The views of a scene show one set of named points, each view turned or mirrored, and shifted as a whole, with a little noise and some points left out.

Scene 1
View 1
j434: [  1  18  -5 -10 -12  13  -3 -13  18 -13 -12 -26   5  -1 -15  33  31  21
  -5   6  23 -14  30  -9   0   5  -2   4]
j551: [  1   7  -1  -7 -17  -2   1   2  10  -3 -27 -23   5   9 -15  32  23   8
 -10  27  31  -1   5  17  -8  12  -6  -3]
j202: [ 12  37  -5  -3   7  46   1  18   1   2 -16  -3 -18  -7 -29  20   0   0
  59  21 -25 -14  29 -17   7  -7  12 -26]
j307: [  7   6  11 -17   2  35   6  -6  -7  -6  14 -11  -4 -26 -19  39   2  -3
  -3  24 -12 -16  40 -10  -5 -10   2  -4]
j808: [ -3  16  10   7  -4  23  11   7   6  11 -18  19   0 -16 -14  24 -13  -4
  19  10  -3  -4  37 -18   5 -15  22 -23]
j240: [ 12  22  -4  -4  -9  45   7  24  10   3 -29  -2  -9  -6 -29  30   8  -6
  32  25  -8   4  36   3  -4 -15  15 -14]
j561: [ -6   7  19   0   1   6   9  -9   1  10  -5  -2   9 -17  -5  19  -9   1
   4  19   5 -20  20 -14   0   8   1 -18]
j686: [  2  14  15  -6   4  29   9   2  -5   7   3   5  -2 -27 -16  29 -18  -9
  23  29 -27 -17  29 -21  -5  -2   5 -26]
j889: [ -1  22   5   6   9   7  11  -9  -3   6  -8  17  -6 -11  -8  29 -13  -3
  11   8  -5 -17  24 -28   8 -17  13 -28]
j438: [  9  25  -3  -6   3  12   9  -8  -3  -2  -4   2 -11  -9 -17  45  -3  -7
  10  24 -18 -16  17 -21  -6 -11  -2 -26]
j720: [  1  22   1  -3   2   1   0   2 -13   0  -8   6 -14  -1 -16  34  -7  -2
  17  21  -6  -9   7  -9   5  -2   6 -28]
j794: [ -1  10   6   4 -19  14  14   6  18   8 -26  12   7 -15 -17  42  -6 -10
   3  24  -5   4  29 -13 -14 -10  10 -22]
j730: [  6  22  -5   8 -20  11  18   4  28   8 -40   9   7  -4 -17  47   3 -10
   7  27  -4   0  19 -15 -22 -12   2 -26]
j16: [  1  22   0  -4  -5  15   2  -3   8  -4 -12  -3  -3  -8 -17  33   5   6
  14  14  -2 -11  26 -17  -1  -3   5 -17]
j678: [  6  15  -6 -10 -22   4   4   1  15  -6 -22 -14   3   0 -21  51  16  -1
  -4  34   2   0  10  -1 -21   5  -9 -13]
j984: [  5  18  13   9  28  17  20   0 -19  19  -7  15 -12 -11  -4  11 -22 -14
  21  16  -2 -24  17 -12  16 -20  14 -30]
j617: [  0   2  13  11   1  22  21  -1   6  14 -19  19   5 -16  -4  26  -6  -9
 -13   4  23  -3  45  -6   6 -34  24  -8]
j638: [  0  15   9   6   8  19  10   5  -6  10 -14  12  -6  -9 -11  19  -9  -3
  15   9   8  -9  30  -9  13 -17  19 -19]
j253: [  1  20   0  -2   0   6   6 -10  -1  -4  -6   7  -7  -7 -14  40  -1   1
   1  11  -1 -12  22 -20   2 -14   6 -20]
j201: [ 12  14  -2  -4   0  15  12   7  -6   4 -16   2 -12  -2 -17  41   2 -14
   1  30   2  -3  15   6  -5 -18   5 -17]
View 2
j434: [-29 -20 -21  -5   3   8   3 -27   8  10  44  23   2  -2  -6  28 -21  -5
   6  14 -11  15 -13  -7  12  15  17  -7]
j638: [ -9  -9   3  -9   0   0   2 -10   5   8   4  22 -10   3  -1  -6   6  17
  16   3 -22 -18   4   4  16 -12  -8  -7]
j720: [-11  -2   1 -12  -5  -6  28 -20   1 -12  15  22 -14 -13   1   0   7  11
  26  13 -15 -12  18   7   7  -2   5   1]
j808: [-10 -11  10 -18  -4  12   7  -6  -9   6   0  20   2   4  -1  -5   4  15
  12   5 -16 -24  -2   9  16 -16 -11  -7]
j686: [-12 -12  34 -31 -15  19  23  -5  -4   1   5  13  -9  -2  13   5  14  25
  16  13 -14   1  12  13  15  -5  -7   1]
j201: [-14   8   0  -8   5   4  12 -22   0 -15  21  35 -12  11   2  18   8  15
  24  11 -21  -8  14  21   7   0  -4  -8]
j307: [-23  -7  21 -22  -4  19  16 -18   3   8  23  15 -16  10   6  18   4  26
  14  15 -16  29   1  14  16  10  -6 -17]
j561: [-25 -25  11 -12   0   4  15  -7  14   3  12  12  -2 -12  14  14 -12  16
  12  12 -18  -5  19   0  12  -2  -6  -1]
j202: [ 12  -2  21 -28 -32  19  14 -11  -9   5  14  28 -14   7  -2  -4  37   7
  23   5 -11 -15 -12   3  17  -5  23  20]
j678: [-26  -2 -12 -12   3  14  24 -23  -8 -21  39  31   7   1   5  43 -12   0
  19  18 -10  -3   8  20   2  11   9  -3]
j438: [-13  -2  16 -24  -3   8  20 -24  -8 -17  18  28  -9  -6   4   0   8   9
  15  23 -12   6  17  14   8   2   2   0]
j253: [-19  -7   2 -16   4   1  13 -24  -5  -7  16  24  -6  -7  -3  -6  -4   8
  11  19 -14   2   9   7  10  -1  -3 -10]
j889: [-14 -11  13 -18   2   0   8 -17  -3  -4   2  22  -5 -11   0 -20   2  11
   8  16 -17  -8  16   4  13 -11  -9  -5]
j794: [-22  -6   4 -20   5  19  15  -8 -20 -14  12  25  15   6   5  22  -9  12
  12  13 -12 -21   7  26   8 -11 -15 -11]
j984: [ -3  -9  23 -11  -2  -5   0 -10  18  -1  -7  26 -22  -3   8 -19  17  23
  16   6 -30 -16  27   3  15 -14 -11   5]
j551: [-29  -9 -31   8   9  -1  15 -21  15  -9  44  29   0   0   3  51 -22   0
  24   7 -18 -11   7   6   3  13  13  -4]
j617: [-22  -9  -2  -4  19   8 -16 -12   1   8   4  27   0  17  -2   3  -9  22
   5   4 -27 -12   2  14  17 -13 -26 -25]
j240: [ -1   6   3 -18 -15  24   7 -12 -13   2  21  32  -5  25  -5  21  21  10
  24   1 -15 -19 -16  17  15  -4   9   1]
j730: [-16  -4  -2 -21   4  22   7 -15 -23 -24  20  40  22   6   2  24  -6  -2
   9  17 -12 -26   9  24   5  -9  -2   2]
View 3
j686: [ -9  10   4   6  -2 -15 -36 -10  -4  -2  -7   1  -1  -9   6 -21  18   7
   1   7  32 -10 -15 -16 -12 -21  20 -12]
j678: [ 28  18  -9 -22 -15 -14   5  28 -13  -8  10 -15 -21 -13  17 -19  28 -18
 -16 -12  22 -11  -5 -17 -16  -9  11  10]
j984: [-17  -7  -2   2  -9 -11 -41  -6 -10  -6 -17   4   9   7  -2 -13  10  15
  -9  -8  17  -8 -20  19   3   8  20 -29]
j16: [ 11   3  -2  -2  -6 -11  -4   9 -13   0  -1   6 -15  -2  11 -15  18   6
 -10  -1  20  -9  -9 -14 -14  -5   5  -5]
j617: [  3  12  10  -7  10 -29   2  -4 -18 -10  -3   7   4  12  26  -7  25   0
   3 -11 -10  -3 -24  20   9   5  22  -9]
j202: [ 10 -12  -7  12  12  -1 -42  -4 -17  -5  -7   9 -11 -23  15  -7  -5  25
 -19   4  31  -3 -10  -8 -33 -19  -7 -21]
j253: [  6   2  -5  -3 -13 -18  -7   7 -10   2  -1  13  -9   6  11 -17  33   4
  -8  -7  15 -13  -6  -6  -8   6  14  -8]
j240: [ 22   3  -4  -3  24 -14 -24   8 -19 -11   5  -1  -9 -24  32  -5   4   6
 -15  -5  14   0 -14   1 -27 -20   2 -11]
j438: [  9   5  -6  -3 -18 -15 -25   0  -9   0  -4   5  -9  -6   8 -19  35   3
 -14  -8  29 -15  -3 -10 -15  -5  14  -8]
j638: [ -5  -3  -2   1   6 -15 -17   6 -13  -5  -5   9   1   7  14 -11   9  11
  -5  -4   6  -5 -19  11  -2   4  15 -20]
j307: [ 15  18  15   4   6 -26 -18  -2 -12  16  10 -11  -5   4   9 -12  39   9
   2  -9  25  -8 -13 -23  -5 -21  20 -13]
j730: [ 15  14 -10 -20 -12 -16  -3   2 -14 -30  -7   6 -14 -23  29 -18  21 -18
 -12  -4  12 -10 -10   4 -18  -6   8  14]
j551: [ 29  15  -7 -27 -10  -8  21  50 -19  -4  15 -28 -20   4   8 -13  11 -15
 -19 -18   9  -4 -14 -10  -3   4   9   4]
j434: [ 35   9   6  -7  -6 -11  33  22 -25  11  12  -9 -24  14   8  -6  19   7
 -11 -13  13  -2 -11 -24  -7   1  -5   4]
j561: [ -8  12   5  -6 -13 -11  -2   9  -8  -1  -7  -8  -6  12  -3 -21  11   0
   1   0  20  -8 -20 -13   6  -2  18  -5]
j889: [ -9  -4  -5   2 -14 -15 -16  -6  -8  -4 -12  20  -3   7   8 -17  25  10
  -6  -1  15 -13 -11   3  -5   8  15 -12]
j720: [ -1  -3 -16  -6 -14  -9 -24  24  -5  -1  -2   5  -8  -1   5 -21  20   3
 -16  -5  22 -14  -5  -5 -12   5  17 -16]
j201: [ 16   9  -8 -13  -3 -19 -25  17 -13  -6   5  -9  -4  -8  17 -14  29  -5
 -17 -18  14  -9 -10   8 -10  -2  20 -13]
j794: [  4  17  -5 -13   0 -20  -5   5  -8 -21  -3   7  -7 -14  29 -20  21 -15
  -1   2   9  -9 -14  -2 -11 -11  19   7]
View 4
j16: [ -5  12   4  13   2  -4  -4   3  -8  -5   4   0  10  17   8 -17   0   8
 -16   3  -8   3  15 -11 -12  19  14  -1]
j720: [  3  -3  15   9  -3  -8  -5  -6  -9  -3   8  11  -7  17   8 -20 -14  14
 -13  -4 -24  11   7 -19 -14  19  15 -16]
j794: [ 12  30  -1   4  -6   1  -2   1   5 -10   3   1   0  -4  13 -13  10  12
 -20   7   2   5  -1 -33   1  16  11  -7]
j984: [ 15  -7  20   7  -9  -9  13  -3 -20  15  -5  11 -24   0   3 -12  -5  -1
 -20   5 -40   5  -2   8  -1   4  -7 -16]
j678: [-13  22  -4   4  -3   1 -23  -2  -2 -22  10  -5  26  12  21 -21  -7  26
 -18  -8   2  15   7 -41 -14  12  11  -6]
j617: [ 19  12  -2  11   4   7  10   0 -12  -7   0 -20   1 -21  -6   7  22   7
 -20  21 -17  13 -11  -8  -2   4   7 -13]
j638: [ 15  -4   7  12   2  -6  12  -1 -16   4   6   2  -7  -4   1  -9   7   4
 -16  11 -21   7   4  -3  -4  13   7 -11]
j202: [  7   1   9  21  -4 -23   3  15 -24  23   8  37   4  15   9 -39   4 -19
 -21 -13   6  -5  23   1  -7  21   5  -3]
j307: [  0  16  -6  15   0  11   0  28  -8  14  -4 -13  29  15  10  -5  -2   0
 -14 -13 -27  -9   1 -15 -11   4  16 -10]
j438: [ -3  20  13  10 -11   0 -13   4  -5   1  -7   8   1  23   5 -18 -10   4
 -22 -11 -19   5   4 -13 -16  12  13 -13]
j561: [ -3   9   5   3   1   0  10  -1  -3  -1   2 -14   1  11  23  -8 -10  18
 -11  13 -31  -3   9 -12   0  11   1   2]
j808: [ 19  12   5  12   0  -5  14   3  -5   4   4   6 -12  -4   3 -12  14  -1
 -18  14  -8   0   6 -10   1  21  11  -6]
j434: [-23   8 -10  18  17   1 -10  -1 -15 -20  12 -28  43  18   9  -8   2  22
 -12  12  -4  13  22  -8 -21  15  13   9]
j889: [  8  12  16  11  -4  -2   4  -4  -5   0  -6   2 -18  13  -3  -8   0   2
 -19  12 -25   5   5   1 -10  17  12 -11]
j551: [-17  -2  -8   5  10  -4 -16 -13 -16 -30  24 -20  35   1  25 -15  -9  41
 -11   4  -6  25  10 -36 -13   8   4  -3]
j686: [  9  19   8   7 -10  -1   9  18  -1  21  -5  12  -4  16  18 -18  -7  -5
 -16  -8 -24 -16   6 -13   1  14   7  -6]

In a view up to two points have been moved. Name them for each view, in the order of its rows, or write none.
view 1 | j617
view 2 | j794
view 3 | none
view 4 | none
